Each scene shows the same named points in several views. A view is turned or mirrored, shifted and resized as a whole, has a little noise and may leave points out.

Scene 1
View 1
mif: [ -9.9  -1.5 -14.7 -15.1  12.9   2.1 -15.9  15.3]
vodus: [  9.4 -28.5 -33.4 -24.4  -1.8  23.6 -15.9  11.2]
vum: [  5.7  -6.7 -18.7  -6.2  -1.5  21.4 -19.3  -3.1]
Zugab: [ -5.0  25.7 -19.1   8.3   9.6   6.0 -28.3 -16.7]
Lenel: [  1.8  -4.0  -0.6 -11.5   0.1  28.4 -18.6  12.1]
Sike: [-10.5   3.4  15.6  11.3  -0.7   5.2 -11.3  -0.9]
laka: [ -1.2  -9.4 -10.7  -5.2   0.3  12.6 -13.8   2.9]
lin: [ -5.5  -2.3  -0.6  20.8  -6.8  -1.7  -8.6 -23.2]
Keda: [  6.0 -42.0 -24.7 -14.6 -10.7  13.7  -3.1   3.8]
tiri: [-18.8  -6.1 -11.5  11.0   4.7 -27.6  -2.5  -7.9]
Suf: [ -7.5  19.0  -7.0   2.9   9.0   8.9 -23.3  -3.9]
mal: [-12.9  -3.6 -12.7  -6.2   8.3  -4.8 -12.7   5.2]
dagak: [ -2.5 -28.0  24.5   8.2 -16.4  14.7   1.8   2.6]
View 2
mal: [  7.9   7.8  -6.9   7.9  -2.0  16.5   1.9 -15.5]
Zugab: [ -8.1  -2.0  -5.4 -18.0   1.6  19.7  24.1 -21.4]
mif: [ 15.5   6.1 -14.0  10.0   1.3  22.7   2.0  -8.0]
Keda: [ -2.3  -8.6 -21.7  18.4 -13.7  -0.1 -26.4   8.3]
Sike: [  4.0   6.0   3.8  10.4   6.8  -3.7  20.1 -10.6]
vodus: [  4.4 -12.5 -34.5   8.6  -9.1  15.7 -17.7  11.3]
laka: [  3.5  -2.7 -13.0   8.1  -0.1   6.6   1.7  -2.6]
Lenel: [ 11.5  -7.7 -19.8   7.7   8.4   4.3  12.8   9.5]
vum: [ -3.8  -9.1 -19.5  -2.9  -1.7  10.1   4.6   0.7]
tiri: [  2.7  13.9   5.1  10.1  -7.8  17.0  -4.1 -28.2]
lin: [-14.7   1.5   8.7   0.9  -4.7  -7.0  10.7 -19.5]
dagak: [  2.9  -0.4   2.5  26.5   2.8 -28.2   4.5   5.6]
View 3
tiri: [ 16.3  29.0  10.7   2.3   5.0 -27.6 -14.2  23.8]
mal: [  2.1  25.1   4.9  -1.0   1.9 -24.7 -10.8  21.6]
vum: [-13.6  12.7  -6.3  -0.6   2.4 -16.7  -5.7  12.7]
laka: [ -1.5  24.0   6.2   1.1  -0.8 -18.7  -7.2  14.7]
Suf: [ -3.7  32.5  12.6   0.5  -8.7 -10.2  -2.0  22.5]
Lenel: [-19.0  21.5  -0.3  -2.3  -3.1 -16.8  -3.5   4.1]
Keda: [ -3.0  -1.7 -14.1   3.0  14.9 -25.0 -14.0   3.1]
dagak: [  0.6  19.2  10.3   3.4   2.1 -22.6  -7.0 -24.8]
vodus: [-16.9   1.2 -18.4  -1.5   9.0 -20.8 -11.2  14.9]
mif: [ -8.1  27.9  -0.4  -3.6   0.9 -28.2 -10.8  23.5]
lin: [18.4 23.1 17.9  8.4 -2.0 -7.1 -5.8  4.7]
View 4
Keda: [ 11.6   8.1   9.0  22.6  13.0  31.0 -13.7   1.8]
mal: [ 6.2  7.1  1.6 -6.1 23.0 -7.1  7.3 13.2]
laka: [ 9.8 10.9 10.4  5.9 19.5  3.3  9.7 -1.1]
Zugab: [-19.1  13.5   4.4 -11.7  18.3 -27.4  24.7 -12.8]
Lenel: [23.3 23.1 16.9  9.1 19.2  1.5 23.5 -5.5]
vodus: [12.1 31.3  4.4 14.8  5.1 23.6 -8.9 -2.6]
mif: [14.1 21.8 -0.1 -8.3 19.6 -4.5  7.9 13.7]
tiri: [ -4.9  -9.1  -3.0  -9.9  30.1 -10.8  -1.1  19.2]
lin: [-11.7 -21.9  16.4   7.4  30.6 -12.3  16.2  -8.5]
Sike: [ 13.7  -8.9  17.6   1.7  34.1 -14.3  29.5   2.1]
Suf: [ -1.5  12.5   7.3  -9.0  22.1 -21.3  25.7  -4.2]

Which points are out of place in each view (at most two, in the order of its rows)? Write - if all are in place.
view 1 -> tiri
view 2 -> -
view 3 -> vum, laka
view 4 -> -
